Each row is a point on a tangle of strands that fork, close into loops and nearly touch. The rows are in no order.
(in the rows, 128 means zero)
Two points are linked if the straight distance between their rows is under 124. Some points are linked to none.
z_240: 99 176 107 118 154 114 111 103 109 75 94 178 102 124 106 174 78 124 116 119 130 131 139 128 196 129 180 179 162 107 136 127 99 136 86 158 120 169 95 114 144
z_987: 94 84 125 169 150 178 114 96 77 143 127 93 101 166 101 170 79 115 156 130 102 119 96 156 169 161 164 123 104 140 120 192 132 127 71 137 145 139 176 100 177
z_169: 93 107 140 188 148 140 171 97 87 141 123 102 134 156 110 152 113 128 144 102 115 118 122 149 132 174 157 134 119 137 159 208 151 112 127 155 176 140 161 93 139
z_919: 103 151 128 165 157 134 150 103 57 108 89 124 109 128 71 168 41 132 137 123 131 96 124 110 215 135 217 171 151 155 153 183 107 114 72 147 188 129 172 97 160
z_407: 90 95 90 137 168 166 115 117 120 183 88 143 88 102 114 176 41 90 124 147 111 147 109 164 173 104 143 145 117 112 76 144 144 190 125 130 129 130 175 124 195
z_601: 149 128 157 138 116 110 157 112 139 156 157 152 145 127 149 140 173 139 103 130 166 141 141 133 100 99 117 113 135 96 137 117 130 129 172 169 159 122 119 147 89
z_30: 118 109 105 101 157 109 133 157 156 132 97 156 95 114 108 145 87 156 127 130 115 146 140 150 134 74 124 174 122 124 114 100 117 145 140 91 98 126 124 110 183
z_557: 104 168 145 122 114 90 118 82 111 66 129 146 140 162 113 140 140 166 130 104 152 110 168 88 148 138 177 185 169 111 178 135 118 89 106 148 144 156 100 121 94
z_578: 167 144 154 122 160 127 137 107 139 135 187 171 125 67 136 160 167 104 72 95 166 118 119 119 86 99 75 78 172 109 101 108 111 163 152 157 146 102 121 162 80
z_44: 124 147 165 96 176 115 73 59 122 97 132 174 87 98 135 166 140 150 95 92 154 150 173 49 91 64 158 139 156 118 149 130 123 107 141 114 169 124 114 151 75
z_906: 204 131 156 145 64 142 136 137 131 107 177 71 129 166 137 48 197 163 114 158 147 128 127 96 105 151 99 99 96 126 129 103 122 103 147 129 142 50 135 175 67
z_416: 105 178 116 103 154 99 129 82 87 71 81 123 89 120 56 154 64 166 127 90 107 84 149 90 157 96 225 198 151 131 160 138 98 100 87 152 144 164 107 96 99
z_693: 106 105 114 162 146 130 126 128 133 154 120 124 133 146 122 157 120 122 122 125 103 142 114 168 129 119 110 136 106 110 145 149 125 123 131 148 122 148 131 116 140
z_882: 132 100 108 115 127 117 126 165 168 124 118 102 126 152 98 117 123 174 145 122 115 127 132 131 100 124 106 154 88 145 151 102 124 96 145 80 80 115 132 122 143
z_355: 152 160 156 146 115 150 96 139 103 49 182 83 132 138 163 85 173 126 100 114 88 127 80 140 132 148 86 118 131 131 121 95 114 119 102 135 115 94 77 138 74
z_219: 118 129 132 164 139 145 117 110 112 82 156 82 117 153 92 139 148 168 123 77 92 95 96 160 126 166 142 149 111 136 155 147 117 89 88 137 105 166 129 99 86
z_100: 162 135 147 123 182 138 117 140 159 129 184 154 101 76 117 162 151 111 82 101 156 145 97 105 91 104 46 94 142 126 109 90 81 164 144 110 122 94 116 170 102
z_231: 113 149 115 93 163 144 60 140 136 70 158 140 101 95 123 159 132 108 99 113 100 149 68 130 143 144 93 146 144 143 72 70 101 148 94 106 70 136 85 165 129
z_119: 196 151 175 139 128 124 153 107 117 139 185 140 131 71 137 136 182 117 61 106 183 132 111 114 61 104 90 65 174 97 96 115 132 177 162 161 165 84 128 140 52
z_854: 124 104 123 67 90 118 113 183 174 109 148 140 149 145 133 74 176 163 124 183 169 127 130 90 134 142 140 151 158 159 104 67 95 123 130 60 107 116 103 153 183
z_929: 153 112 97 85 148 91 145 157 187 159 64 132 129 140 107 88 102 157 168 153 135 143 151 105 90 94 110 146 85 136 138 110 163 118 167 84 71 121 140 103 170
z_288: 149 128 127 135 113 128 165 128 153 174 98 113 172 181 134 108 139 107 183 155 137 128 161 139 91 149 123 91 86 127 177 166 170 97 169 155 117 134 154 127 122
z_968: 106 99 117 163 103 159 87 145 118 117 143 94 107 139 170 110 130 90 163 119 82 133 102 173 158 142 86 119 108 132 133 137 127 112 82 120 109 150 120 115 136
z_331: 105 151 112 114 114 102 105 104 123 58 97 116 117 141 46 160 76 193 143 74 112 84 159 90 127 100 204 190 134 131 154 130 116 95 104 134 119 152 138 111 94
z_675: 110 160 127 88 172 133 85 144 148 52 150 142 129 108 89 167 122 149 120 115 120 136 82 105 125 130 142 146 143 135 99 69 88 133 109 79 84 128 64 171 124
z_401: 151 115 144 190 85 148 157 132 91 136 138 71 140 128 205 77 133 75 157 125 88 151 112 177 117 144 77 65 94 118 133 172 160 130 110 169 151 128 126 108 102
z_732: 95 134 98 127 96 145 159 122 105 182 95 150 187 146 158 152 85 54 167 183 153 157 142 162 163 161 150 94 130 122 125 160 154 139 157 146 157 136 144 149 191
z_386: 155 127 109 105 125 123 174 114 125 224 125 165 172 86 153 148 117 113 133 130 153 127 132 146 93 109 120 57 117 95 139 140 135 149 202 175 165 134 119 156 105
z_662: 153 119 155 90 131 113 108 172 184 135 169 149 121 113 128 126 171 146 122 162 164 147 105 67 100 116 112 116 150 136 112 71 78 140 148 83 129 96 120 190 148
z_744: 140 114 96 65 128 119 129 180 152 165 73 134 157 129 158 48 142 109 166 191 127 155 126 123 127 121 86 115 87 159 109 110 143 134 125 78 78 157 123 98 193
z_938: 169 142 113 112 97 136 180 124 98 218 129 142 174 93 170 121 141 85 137 153 124 125 111 173 80 116 89 52 118 95 118 141 129 157 184 186 143 127 133 147 88
z_330: 77 176 145 154 167 105 150 76 71 149 110 166 140 92 138 162 112 98 76 92 135 122 110 127 178 137 179 150 169 111 131 186 151 129 137 169 217 172 105 102 111
z_716: 150 94 127 149 192 137 125 122 131 164 146 140 87 100 76 174 124 142 85 84 116 130 91 143 101 82 88 130 109 95 126 131 103 138 153 134 113 123 124 107 99
z_138: 214 158 173 159 97 134 154 116 104 121 174 113 136 93 141 86 194 136 52 119 174 152 102 116 68 114 118 79 149 93 90 117 143 167 153 148 165 63 130 126 46
z_631: 113 142 128 108 148 104 84 103 130 65 115 129 97 112 53 179 87 198 131 82 119 115 152 80 98 77 173 185 132 125 136 103 103 94 120 107 112 123 117 138 100
z_734: 102 123 92 106 53 131 113 166 182 62 123 105 157 164 97 113 111 184 143 91 141 84 201 92 126 181 149 160 114 162 160 121 134 99 123 44 63 132 147 142 125
z_667: 137 154 151 117 100 122 103 125 139 106 172 168 143 125 172 134 187 78 95 149 159 116 116 149 145 136 119 121 179 110 78 99 111 143 116 186 119 122 115 155 131
z_187: 148 147 190 110 167 105 94 49 141 91 160 165 97 95 137 162 163 159 108 118 172 152 129 43 82 104 143 111 179 117 130 126 140 113 132 125 168 113 105 173 42
z_786: 110 61 106 143 162 157 125 124 95 139 112 92 94 171 91 150 64 146 179 134 81 91 113 157 148 145 161 113 92 159 112 178 127 133 59 109 111 118 192 101 180
z_789: 140 120 128 147 197 155 85 103 118 138 158 153 80 76 94 180 127 103 67 84 101 127 78 162 127 105 75 129 125 109 86 124 99 152 129 144 93 135 115 128 109
z_398: 87 150 84 117 129 144 71 113 137 125 106 158 99 116 134 165 96 94 99 128 118 152 109 143 188 137 126 180 150 107 89 101 123 173 86 133 83 168 134 130 166
z_832: 108 82 98 105 117 144 92 196 130 123 138 84 110 109 134 84 129 136 142 130 72 139 95 131 156 132 72 131 87 168 120 78 121 102 108 66 81 136 94 122 161
z_543: 112 136 129 104 142 115 90 136 149 57 128 108 105 94 39 185 81 208 130 93 100 102 125 74 97 81 180 182 112 137 113 73 109 117 125 56 96 108 118 148 113
z_532: 118 154 140 129 135 132 96 116 136 42 146 89 142 144 35 171 120 184 123 82 100 89 102 95 101 157 166 154 115 142 127 107 108 81 104 100 89 139 96 146 65
z_16: 116 110 99 110 107 143 119 156 169 123 73 108 139 154 154 45 112 96 222 153 113 112 164 114 123 180 112 104 105 192 165 172 159 113 114 61 62 146 151 78 192
z_108: 145 108 108 104 127 133 112 178 152 167 94 105 139 137 158 58 142 98 170 166 100 140 120 134 121 134 61 95 76 155 136 117 142 107 126 100 79 148 113 108 163
z_70: 88 100 92 147 105 143 139 138 127 106 93 119 115 160 130 129 65 116 188 153 114 132 170 155 165 177 161 154 125 163 160 167 129 141 90 81 96 139 166 88 203
z_616: 152 163 176 124 160 116 108 101 156 75 173 136 111 108 114 152 161 159 105 121 143 146 71 74 92 152 123 116 160 120 120 105 101 127 134 113 136 89 80 184 50
z_533: 88 156 117 150 110 140 87 102 114 146 133 134 132 114 177 153 144 59 98 127 120 146 96 172 161 139 95 126 135 98 98 131 148 171 114 183 124 149 146 151 122
z_784: 114 156 132 96 169 117 91 125 147 79 135 172 112 113 113 172 121 153 114 109 140 133 128 114 131 106 135 174 157 117 115 97 96 127 117 115 97 130 78 141 148
z_244: 77 120 113 163 124 167 96 100 105 174 113 110 126 135 164 173 102 54 129 136 106 160 90 166 159 147 123 129 122 105 106 153 149 158 120 165 147 148 160 139 151
z_894: 146 126 97 105 169 106 155 141 172 189 52 127 143 142 106 120 79 120 187 166 132 134 153 122 94 86 134 119 86 125 151 136 165 133 177 122 98 122 154 106 178
z_307: 99 137 124 160 149 150 115 85 83 98 136 101 98 147 86 153 117 145 131 93 93 91 81 172 157 175 172 136 129 127 138 180 119 104 52 152 122 176 142 89 117
z_735: 134 112 118 103 86 138 95 195 128 142 149 108 127 114 183 46 162 101 152 160 88 138 117 112 164 130 38 95 99 166 97 78 121 110 104 114 110 129 98 135 143
z_31: 105 109 131 152 207 122 142 91 113 171 106 151 92 95 96 183 78 146 94 95 113 110 123 139 146 68 164 146 119 102 134 162 121 140 160 161 179 139 133 100 135
z_61: 119 96 114 112 129 147 97 195 114 128 166 72 111 108 120 92 152 144 134 125 80 142 80 99 132 136 59 116 105 170 125 49 103 115 136 71 108 98 81 154 137
z_282: 98 118 123 160 139 154 156 116 71 114 97 105 91 151 66 172 30 141 160 131 126 93 138 131 193 159 202 159 133 156 139 172 117 131 68 121 154 117 197 94 195
z_990: 149 162 174 173 91 113 182 85 105 134 157 127 167 139 166 98 191 151 86 125 155 127 133 156 108 131 159 109 171 95 128 142 189 133 150 180 183 135 115 106 73
z_260: 123 140 158 129 92 94 112 89 145 79 157 143 149 171 124 119 174 178 125 118 171 112 169 86 126 127 160 170 163 113 165 124 135 87 125 137 140 131 116 152 91
z_42: 144 129 142 155 117 125 149 133 126 155 150 127 151 132 160 128 170 114 100 136 133 144 116 175 113 116 94 105 126 103 123 136 132 144 151 170 141 126 121 132 98
z_175: 181 131 163 134 103 132 127 141 141 127 170 104 128 136 126 99 183 158 106 152 150 146 106 94 94 131 79 100 123 121 127 93 102 117 158 111 135 64 125 173 75
z_516: 103 139 128 118 134 128 101 155 146 47 131 75 141 118 20 173 100 182 122 86 93 94 112 95 104 125 182 161 112 157 114 73 107 108 104 50 71 127 104 146 114
z_60: 106 163 164 208 116 139 195 83 72 132 139 105 155 138 165 100 159 118 112 103 116 139 102 182 123 178 151 113 157 116 146 189 199 140 119 169 198 151 137 96 100
z_915: 142 163 159 152 119 150 103 128 124 53 177 69 131 151 111 110 174 167 108 101 109 122 80 117 107 168 114 130 124 135 142 91 112 105 118 105 114 96 82 152 53
z_941: 83 152 142 155 155 99 160 90 101 162 110 160 138 110 146 164 122 120 96 97 147 133 138 123 152 106 167 130 151 101 158 166 148 130 169 168 204 149 112 113 109
z_329: 166 134 125 161 77 156 172 128 79 166 141 98 174 126 199 81 155 81 146 154 106 130 115 187 96 134 94 52 102 101 109 165 161 146 146 182 157 119 135 121 92
z_65: 106 161 138 149 124 108 138 97 120 93 130 155 147 168 131 152 149 142 123 114 147 123 141 133 160 142 162 163 164 105 169 149 121 114 116 161 140 159 107 111 124
z_823: 154 148 148 108 163 136 98 139 139 118 187 157 108 68 142 143 170 74 76 114 136 134 93 119 108 121 43 90 156 139 76 83 86 169 118 136 108 93 122 187 118
z_453: 112 123 122 106 133 86 118 115 143 118 73 142 92 139 106 147 83 176 148 114 127 125 207 90 115 55 168 192 119 118 158 117 140 111 159 113 137 108 149 124 126
z_433: 228 124 178 122 73 136 156 149 133 154 182 125 135 77 136 110 185 108 84 165 177 116 123 116 59 110 121 66 137 108 76 105 102 150 167 165 175 80 143 159 71
z_365: 86 116 78 133 124 144 80 139 131 120 110 126 96 125 133 142 97 106 136 127 96 154 95 161 182 134 125 172 123 116 107 121 124 149 75 104 89 168 136 116 175
z_808: 154 93 141 95 60 103 134 153 190 134 134 157 154 164 135 89 167 132 143 196 185 113 180 90 124 122 155 139 145 129 121 91 107 85 145 125 123 125 122 148 160
z_780: 106 169 125 142 177 103 138 69 78 91 97 127 96 117 72 158 89 152 107 87 114 101 111 109 166 136 197 176 154 124 153 169 113 95 86 171 165 179 105 87 97
z_864: 159 105 128 95 120 109 138 164 170 170 115 132 155 145 133 103 160 139 139 165 146 152 148 114 105 104 85 113 99 130 129 97 123 110 160 120 107 114 127 146 146
z_7: 128 108 138 109 71 104 118 128 165 92 139 165 157 179 135 107 156 167 142 154 176 105 188 94 146 128 169 162 158 121 160 102 114 90 127 118 131 120 119 149 140
z_978: 206 122 179 128 87 122 146 144 155 158 172 124 125 109 128 112 191 136 105 177 181 143 124 92 88 120 115 83 122 116 101 96 107 123 176 143 162 71 138 176 77
z_265: 125 78 118 157 209 144 135 100 124 188 135 152 93 85 80 179 91 129 76 95 106 109 106 156 137 73 123 121 102 98 120 162 110 161 157 155 140 127 143 106 127
z_418: 113 118 83 93 110 125 149 153 146 153 68 148 159 147 161 73 105 96 175 200 134 162 149 146 147 134 123 126 115 151 115 128 153 152 119 77 81 153 144 97 211
z_725: 116 158 161 125 191 112 108 56 91 150 116 161 94 81 129 158 146 146 63 68 136 123 159 83 107 78 155 136 166 111 164 149 153 114 158 145 210 158 98 108 58
z_28: 99 116 110 166 151 138 132 107 97 110 116 111 102 158 83 163 86 148 139 112 110 98 105 164 169 152 178 157 114 134 144 173 112 120 76 148 128 159 158 98 154
z_570: 162 120 151 108 146 132 129 167 147 170 159 133 125 97 127 134 165 117 97 130 134 153 115 120 92 101 54 96 113 117 114 97 92 144 156 128 112 101 118 159 112
z_347: 151 119 119 131 120 137 133 153 167 158 84 91 151 179 141 68 131 111 202 141 113 114 153 128 90 166 99 89 73 159 175 162 155 94 140 112 81 136 155 110 137
z_524: 97 116 104 160 155 110 148 116 115 131 91 137 116 145 102 164 73 132 138 120 112 124 142 145 165 111 171 167 128 120 149 159 121 128 125 137 146 131 151 101 169
z_143: 102 179 136 132 155 101 131 87 101 92 110 187 128 133 140 162 123 125 106 108 145 129 143 122 180 129 175 174 169 98 144 146 115 127 118 181 157 171 88 110 118
z_647: 82 158 149 192 157 139 154 80 61 161 118 122 155 117 123 164 106 98 96 100 129 133 74 155 167 171 173 133 164 127 127 202 173 125 132 163 218 158 132 99 119
z_97: 129 155 156 96 190 111 93 86 143 90 148 183 101 101 123 182 128 152 103 97 154 135 143 87 101 86 138 142 170 116 127 113 94 123 129 136 149 135 85 143 104
z_590: 223 131 153 96 95 145 166 159 114 186 172 131 156 70 144 109 171 99 96 153 164 121 136 127 70 112 83 47 105 108 77 102 93 165 171 160 148 89 136 166 69
z_185: 160 114 138 84 86 140 106 203 127 156 165 110 133 119 163 44 184 110 134 191 109 133 111 91 134 142 55 84 115 164 81 59 101 128 135 112 135 104 108 151 151
z_310: 107 124 111 137 106 167 149 118 102 160 95 129 166 169 154 132 87 51 192 181 143 162 160 156 148 185 140 91 115 147 144 176 168 128 130 124 134 143 154 120 192
z_549: 116 116 107 94 145 102 164 144 158 183 79 177 151 120 144 142 94 117 145 147 148 140 179 131 129 77 151 123 118 105 140 121 137 142 174 129 140 130 127 129 180
z_272: 184 153 198 136 153 107 121 80 156 88 189 160 103 78 143 137 174 130 99 132 190 135 92 54 71 118 134 82 193 109 110 122 130 141 132 141 180 85 119 179 46
z_939: 144 169 160 180 113 123 182 94 75 150 141 117 157 117 175 92 170 130 73 107 123 143 105 180 101 144 133 94 170 97 119 157 201 168 146 173 184 133 123 92 77
z_425: 141 129 116 94 116 126 137 143 137 188 155 167 157 76 170 147 155 76 102 133 149 120 139 172 124 109 86 83 139 108 89 119 118 169 159 176 130 137 140 172 138
z_80: 161 94 139 69 74 124 129 185 191 146 141 143 152 151 132 59 182 129 135 217 161 110 135 91 121 139 128 127 140 162 95 71 93 103 150 99 119 126 123 151 170
z_271: 166 130 133 112 102 118 167 137 142 202 110 142 182 146 148 108 154 111 158 177 148 130 150 144 84 124 120 69 93 104 141 132 151 109 174 168 129 137 125 137 113
z_2: 104 88 82 120 136 130 136 153 125 112 99 98 94 136 81 135 53 174 162 136 81 90 123 168 161 113 166 167 115 154 105 121 132 152 69 71 78 133 167 80 184
z_861: 160 123 125 140 108 136 156 147 110 189 132 108 160 120 162 107 159 73 128 143 110 144 113 180 99 111 60 71 97 105 122 145 133 151 150 174 131 120 129 129 94
z_32: 137 159 158 162 170 117 137 79 102 111 149 123 111 118 104 149 162 155 75 89 126 132 91 142 104 138 115 143 157 103 128 139 145 119 131 167 148 151 89 95 63
z_737: 143 140 164 107 134 105 106 133 171 105 167 169 135 127 137 152 168 145 111 133 165 137 124 91 118 107 126 130 166 117 118 89 94 123 133 128 121 111 99 177 131
z_182: 97 128 133 132 150 97 149 98 117 171 90 153 134 121 142 159 104 136 122 109 142 133 177 113 131 70 183 149 120 105 176 156 142 113 181 144 197 131 132 120 123
z_43: 134 123 105 79 120 87 163 144 169 158 61 172 145 140 141 97 105 128 170 184 165 140 194 113 125 90 152 135 129 129 140 108 157 136 155 105 110 132 128 113 197
z_527: 95 85 85 116 127 145 73 165 135 141 118 112 99 110 144 117 111 106 128 130 84 154 94 151 162 115 85 155 102 145 95 98 129 139 100 89 79 152 122 121 172
z_741: 141 102 117 87 143 133 106 189 139 149 146 104 115 105 103 95 160 153 122 151 106 166 95 85 101 125 66 118 98 161 126 54 92 127 161 52 102 95 101 163 146
z_560: 111 96 79 130 117 117 137 147 153 102 98 100 100 157 65 137 62 186 166 103 98 81 152 135 128 126 174 176 108 150 146 135 123 131 96 87 89 128 177 88 156
z_663: 108 150 133 112 111 113 98 125 156 51 134 118 151 149 80 148 129 193 139 98 139 119 155 83 113 130 164 175 131 132 150 99 113 89 118 75 100 116 114 166 103
z_137: 136 88 96 129 174 144 144 143 148 182 77 111 134 152 93 119 86 105 192 161 101 135 125 149 104 122 122 107 78 138 142 164 160 125 145 119 89 123 159 92 173
z_364: 100 110 95 90 82 134 127 180 171 83 112 97 148 155 120 85 123 166 155 115 120 98 172 115 133 171 129 163 106 179 152 113 125 111 118 38 65 127 127 119 155
z_954: 97 172 120 156 175 117 146 77 68 112 79 139 95 118 80 157 52 140 110 113 118 97 107 113 211 134 224 176 152 131 142 180 112 112 78 170 175 163 124 93 135
z_470: 116 122 112 131 131 146 160 128 119 142 80 134 159 182 118 122 74 76 210 165 139 140 179 139 131 178 162 111 110 166 166 183 158 118 142 107 121 131 166 101 207
z_485: 131 108 117 100 111 119 119 177 152 154 124 154 139 142 157 101 161 108 126 156 134 148 125 144 137 121 83 126 123 134 105 100 115 130 134 119 97 132 117 140 171
z_788: 147 168 172 133 163 115 119 92 118 83 163 137 119 117 105 157 155 160 91 98 136 145 85 117 90 132 109 138 151 111 122 115 118 119 143 142 127 121 77 138 53
z_577: 141 143 148 145 84 145 94 154 118 90 175 93 131 134 195 72 177 91 116 131 102 135 92 153 165 135 75 109 130 125 100 99 124 129 96 165 122 114 96 141 108
z_153: 85 106 90 143 83 154 108 146 131 108 108 117 124 158 164 100 108 96 162 155 117 149 152 157 177 166 118 145 124 149 157 144 129 132 76 82 87 167 140 103 191
z_672: 114 123 97 120 180 151 66 136 131 117 143 144 80 91 118 163 114 109 90 103 90 138 79 154 146 114 93 155 129 122 72 99 106 154 106 120 77 145 118 131 142
z_113: 102 174 101 117 144 124 83 95 121 87 117 170 108 123 119 177 105 101 102 120 121 149 115 146 193 159 142 182 165 110 102 119 117 145 80 165 95 171 108 125 133
z_286: 121 164 160 109 147 109 109 104 139 79 161 174 136 133 148 158 166 123 98 119 148 132 117 126 132 140 130 134 179 102 104 111 112 125 126 168 125 131 85 147 110
z_319: 98 113 106 145 123 181 142 121 75 154 100 113 157 151 122 173 52 51 172 165 146 155 150 146 172 185 170 120 112 143 127 174 165 120 131 118 163 121 169 116 201
z_69: 95 130 154 202 140 146 184 93 70 165 128 93 161 134 134 147 127 113 127 106 125 138 99 167 126 173 155 117 142 132 146 203 185 114 143 162 203 139 146 100 123
z_745: 85 111 71 100 77 129 107 167 138 115 110 139 134 141 166 90 125 118 134 169 127 155 134 144 187 149 116 158 139 144 114 106 126 141 84 65 76 167 127 116 195
z_9: 113 143 153 182 119 138 146 95 110 89 147 99 125 167 137 116 157 140 130 91 120 114 115 171 129 183 136 153 135 123 164 173 135 111 98 158 128 165 124 101 99
z_983: 149 124 97 56 117 94 157 162 182 144 64 144 143 142 131 63 124 160 164 184 154 138 168 100 108 102 129 144 117 148 107 101 158 132 156 71 85 125 133 107 192
z_515: 124 54 106 138 175 166 115 130 110 168 95 96 112 156 103 137 71 109 198 150 86 119 105 151 133 134 130 99 85 155 122 170 161 128 96 119 98 109 174 90 182
z_966: 106 132 100 129 65 123 120 134 165 66 122 126 148 178 106 119 121 185 152 82 146 91 205 92 131 170 159 178 134 143 177 143 127 96 118 96 97 146 151 143 114
z_399: 106 109 100 132 91 106 140 131 161 104 91 126 127 185 110 120 84 163 172 97 137 100 204 107 128 152 161 177 116 146 187 153 134 109 122 104 115 138 175 114 140
z_756: 122 130 129 104 109 128 82 169 139 134 161 142 128 114 172 110 171 90 108 138 126 150 104 143 146 123 69 125 134 139 81 78 101 148 116 126 97 127 120 167 155
z_994: 104 123 115 138 112 89 167 112 140 147 67 142 162 175 137 126 97 133 165 136 152 128 203 101 141 122 180 146 114 123 191 161 154 109 158 142 169 122 155 120 147
z_862: 126 90 120 147 97 147 96 180 131 143 126 84 111 107 188 70 120 87 173 137 76 150 107 135 172 139 44 94 89 149 119 118 144 108 87 121 111 149 113 120 140
z_467: 131 148 160 173 107 126 165 99 114 107 154 117 150 171 156 104 181 144 100 111 143 127 127 157 121 148 135 133 150 106 149 153 155 114 119 165 158 142 117 115 86
z_576: 76 109 105 165 114 187 112 110 81 159 106 110 137 141 139 179 73 48 144 150 131 166 116 155 173 170 151 130 118 132 120 162 152 144 114 145 171 139 166 127 178
z_296: 175 140 160 129 80 128 128 149 134 121 186 139 148 112 179 102 199 83 91 160 149 107 119 149 118 122 124 100 163 115 69 102 108 146 131 194 141 102 128 149 109
z_396: 117 120 116 109 138 85 132 136 161 115 93 150 112 139 115 141 104 178 139 123 140 141 172 116 126 76 143 184 122 116 149 105 118 122 143 101 123 123 115 114 160
z_500: 99 121 112 128 157 105 160 123 128 161 72 159 127 123 132 162 70 111 138 136 131 127 172 130 146 84 170 150 123 106 155 153 134 138 167 142 172 119 137 115 162
z_888: 135 134 137 130 118 157 86 175 110 97 179 81 116 127 140 102 166 131 121 118 79 127 73 135 129 131 62 123 109 140 123 74 100 114 114 104 110 89 78 142 106
z_748: 85 142 79 112 106 138 134 119 121 199 95 164 167 98 171 174 87 56 136 155 150 156 138 164 166 144 135 105 139 109 104 140 142 177 153 160 158 134 160 168 184
z_406: 188 116 146 106 107 116 150 154 161 196 130 142 153 127 124 116 159 138 137 166 166 138 149 106 86 103 96 81 91 113 124 104 130 107 181 143 116 119 135 160 94
z_189: 122 105 101 85 97 136 129 177 171 117 94 107 143 157 152 34 133 137 181 144 116 113 159 119 127 174 98 121 95 186 154 125 134 102 122 52 59 148 126 99 169
z_394: 124 102 110 130 122 138 132 155 148 151 108 102 141 167 146 92 129 103 176 148 103 131 133 157 119 148 94 107 96 149 156 146 136 106 120 113 94 141 138 105 156
z_238: 101 158 140 95 212 124 122 84 106 134 115 177 85 84 139 171 112 124 75 80 134 114 179 93 133 50 174 144 159 113 155 146 122 132 157 145 196 150 108 118 102
z_820: 134 60 92 113 137 136 145 137 138 134 107 87 90 183 76 140 59 198 188 87 81 42 131 122 99 139 178 108 71 172 122 164 132 141 70 98 79 104 214 99 132
z_408: 198 136 146 104 69 134 146 176 113 181 161 128 167 85 176 92 171 69 110 167 125 112 121 162 93 108 72 54 109 113 71 110 110 169 151 186 132 102 139 155 91
z_772: 165 114 131 90 133 129 154 154 148 193 157 172 142 82 140 152 150 105 94 130 160 126 147 132 88 84 74 71 135 107 110 105 109 153 172 153 139 125 124 166 117
z_572: 117 113 103 121 131 89 134 126 143 101 79 119 84 135 62 157 54 198 160 103 107 94 171 108 132 78 181 197 117 131 151 124 133 127 121 107 124 112 170 94 131
z_699: 140 145 160 131 141 107 159 83 118 162 157 165 139 83 152 150 168 134 80 97 166 125 151 112 101 83 135 97 173 95 133 137 161 128 172 176 192 130 110 134 65
z_79: 193 151 165 170 85 144 133 106 111 78 180 65 126 147 133 65 187 175 94 114 137 138 108 116 96 157 108 117 110 124 146 113 148 109 133 125 131 65 119 147 39
z_19: 111 92 91 103 153 126 132 159 135 119 101 120 85 112 84 136 70 174 136 136 84 111 113 165 150 90 135 186 116 130 86 94 124 157 103 64 71 130 138 96 181
z_496: 122 152 145 147 107 139 100 119 146 47 164 72 147 154 75 136 156 192 120 84 114 108 111 106 99 173 132 148 114 144 147 103 136 81 123 95 99 115 109 170 51
z_519: 151 115 143 95 143 130 118 185 154 153 181 126 103 95 120 106 183 133 114 161 129 158 84 69 103 131 67 90 128 157 112 60 72 159 153 73 142 77 124 198 135
z_415: 147 127 128 125 119 112 185 90 111 211 145 168 159 68 157 143 141 129 105 99 160 128 149 136 95 85 128 75 146 85 156 148 160 134 212 176 194 132 120 142 66
z_778: 109 102 100 145 116 157 147 133 96 97 99 106 85 149 95 152 31 137 188 159 118 105 158 136 180 173 187 153 139 178 134 175 126 151 67 78 115 123 204 78 209
z_564: 186 159 188 131 147 120 129 106 150 90 189 139 108 86 139 133 185 127 85 139 165 137 63 80 81 138 113 83 165 117 102 97 94 162 134 132 151 64 111 181 59
z_650: 199 150 168 178 101 131 158 105 94 111 161 86 133 137 146 65 199 153 64 110 144 157 112 141 76 124 105 103 127 104 119 117 158 138 142 150 145 86 118 110 48
z_573: 108 104 91 70 81 124 116 186 154 94 127 130 157 146 154 67 145 155 135 169 148 139 143 117 160 141 122 159 143 163 103 85 110 132 109 46 80 143 106 113 194
z_124: 109 102 146 183 93 165 99 133 106 87 157 69 98 137 170 100 139 115 167 86 72 106 99 168 158 165 96 115 99 141 160 165 122 105 75 129 106 152 120 107 113
z_93: 171 143 144 142 65 138 119 151 103 117 158 116 152 122 206 77 183 72 97 146 120 121 110 166 136 114 81 88 130 114 78 108 133 155 110 191 138 113 126 153 109
z_840: 141 144 142 104 132 141 84 174 124 110 188 130 110 90 157 112 186 95 103 139 112 143 79 103 122 131 60 99 149 152 79 65 82 162 119 119 112 87 107 188 126
z_430: 121 116 108 146 129 115 156 122 148 156 75 129 160 177 121 128 91 107 189 143 135 133 172 134 116 153 152 126 94 137 174 170 158 109 144 136 132 122 155 106 168
z_909: 90 108 163 189 157 166 165 87 62 139 137 89 119 156 91 154 112 135 145 88 116 105 109 134 143 202 185 133 138 171 149 230 142 104 90 143 184 148 178 83 142
z_935: 100 131 97 109 120 116 131 127 132 182 128 179 159 95 166 157 125 77 108 140 150 140 143 168 146 117 124 105 136 100 105 129 127 170 156 173 142 146 142 161 170
z_723: 142 96 153 207 109 164 125 133 93 108 151 56 100 131 179 82 138 101 153 99 82 123 106 174 134 150 86 96 97 128 151 181 144 115 85 153 128 126 134 98 97
z_771: 123 177 171 141 178 94 138 72 94 139 123 153 109 91 128 155 153 152 65 75 131 130 122 110 116 121 148 143 178 108 141 149 172 121 155 168 185 169 87 98 65
z_597: 121 112 117 126 97 86 140 117 169 131 93 142 144 184 124 118 120 160 156 130 157 123 201 103 124 124 146 164 113 125 177 135 153 95 147 129 131 125 153 135 131
z_806: 94 151 124 129 197 111 130 93 121 127 115 178 98 95 115 181 91 130 88 86 129 125 151 123 154 74 164 158 148 98 130 143 108 137 148 159 167 148 109 111 126
z_592: 124 118 79 112 133 132 144 151 157 132 68 119 143 156 131 78 85 108 208 178 122 134 160 144 124 155 136 138 107 165 145 152 163 130 119 69 79 136 162 75 204

How many points has the smallest loop of links through each point below? Write - if it is on no loop.
z_93: 12
z_543: 34
z_19: 7
z_994: 16
z_137: 12

A fork is a point with three links, a tip a point with one. Leave the first point through the second and follow the links. Name the first fork or tip that comes.
z_119; z_138: z_408
z_745; z_153: z_355
z_808; z_7: z_61
z_408; z_590: z_100
z_786; z_515: z_500
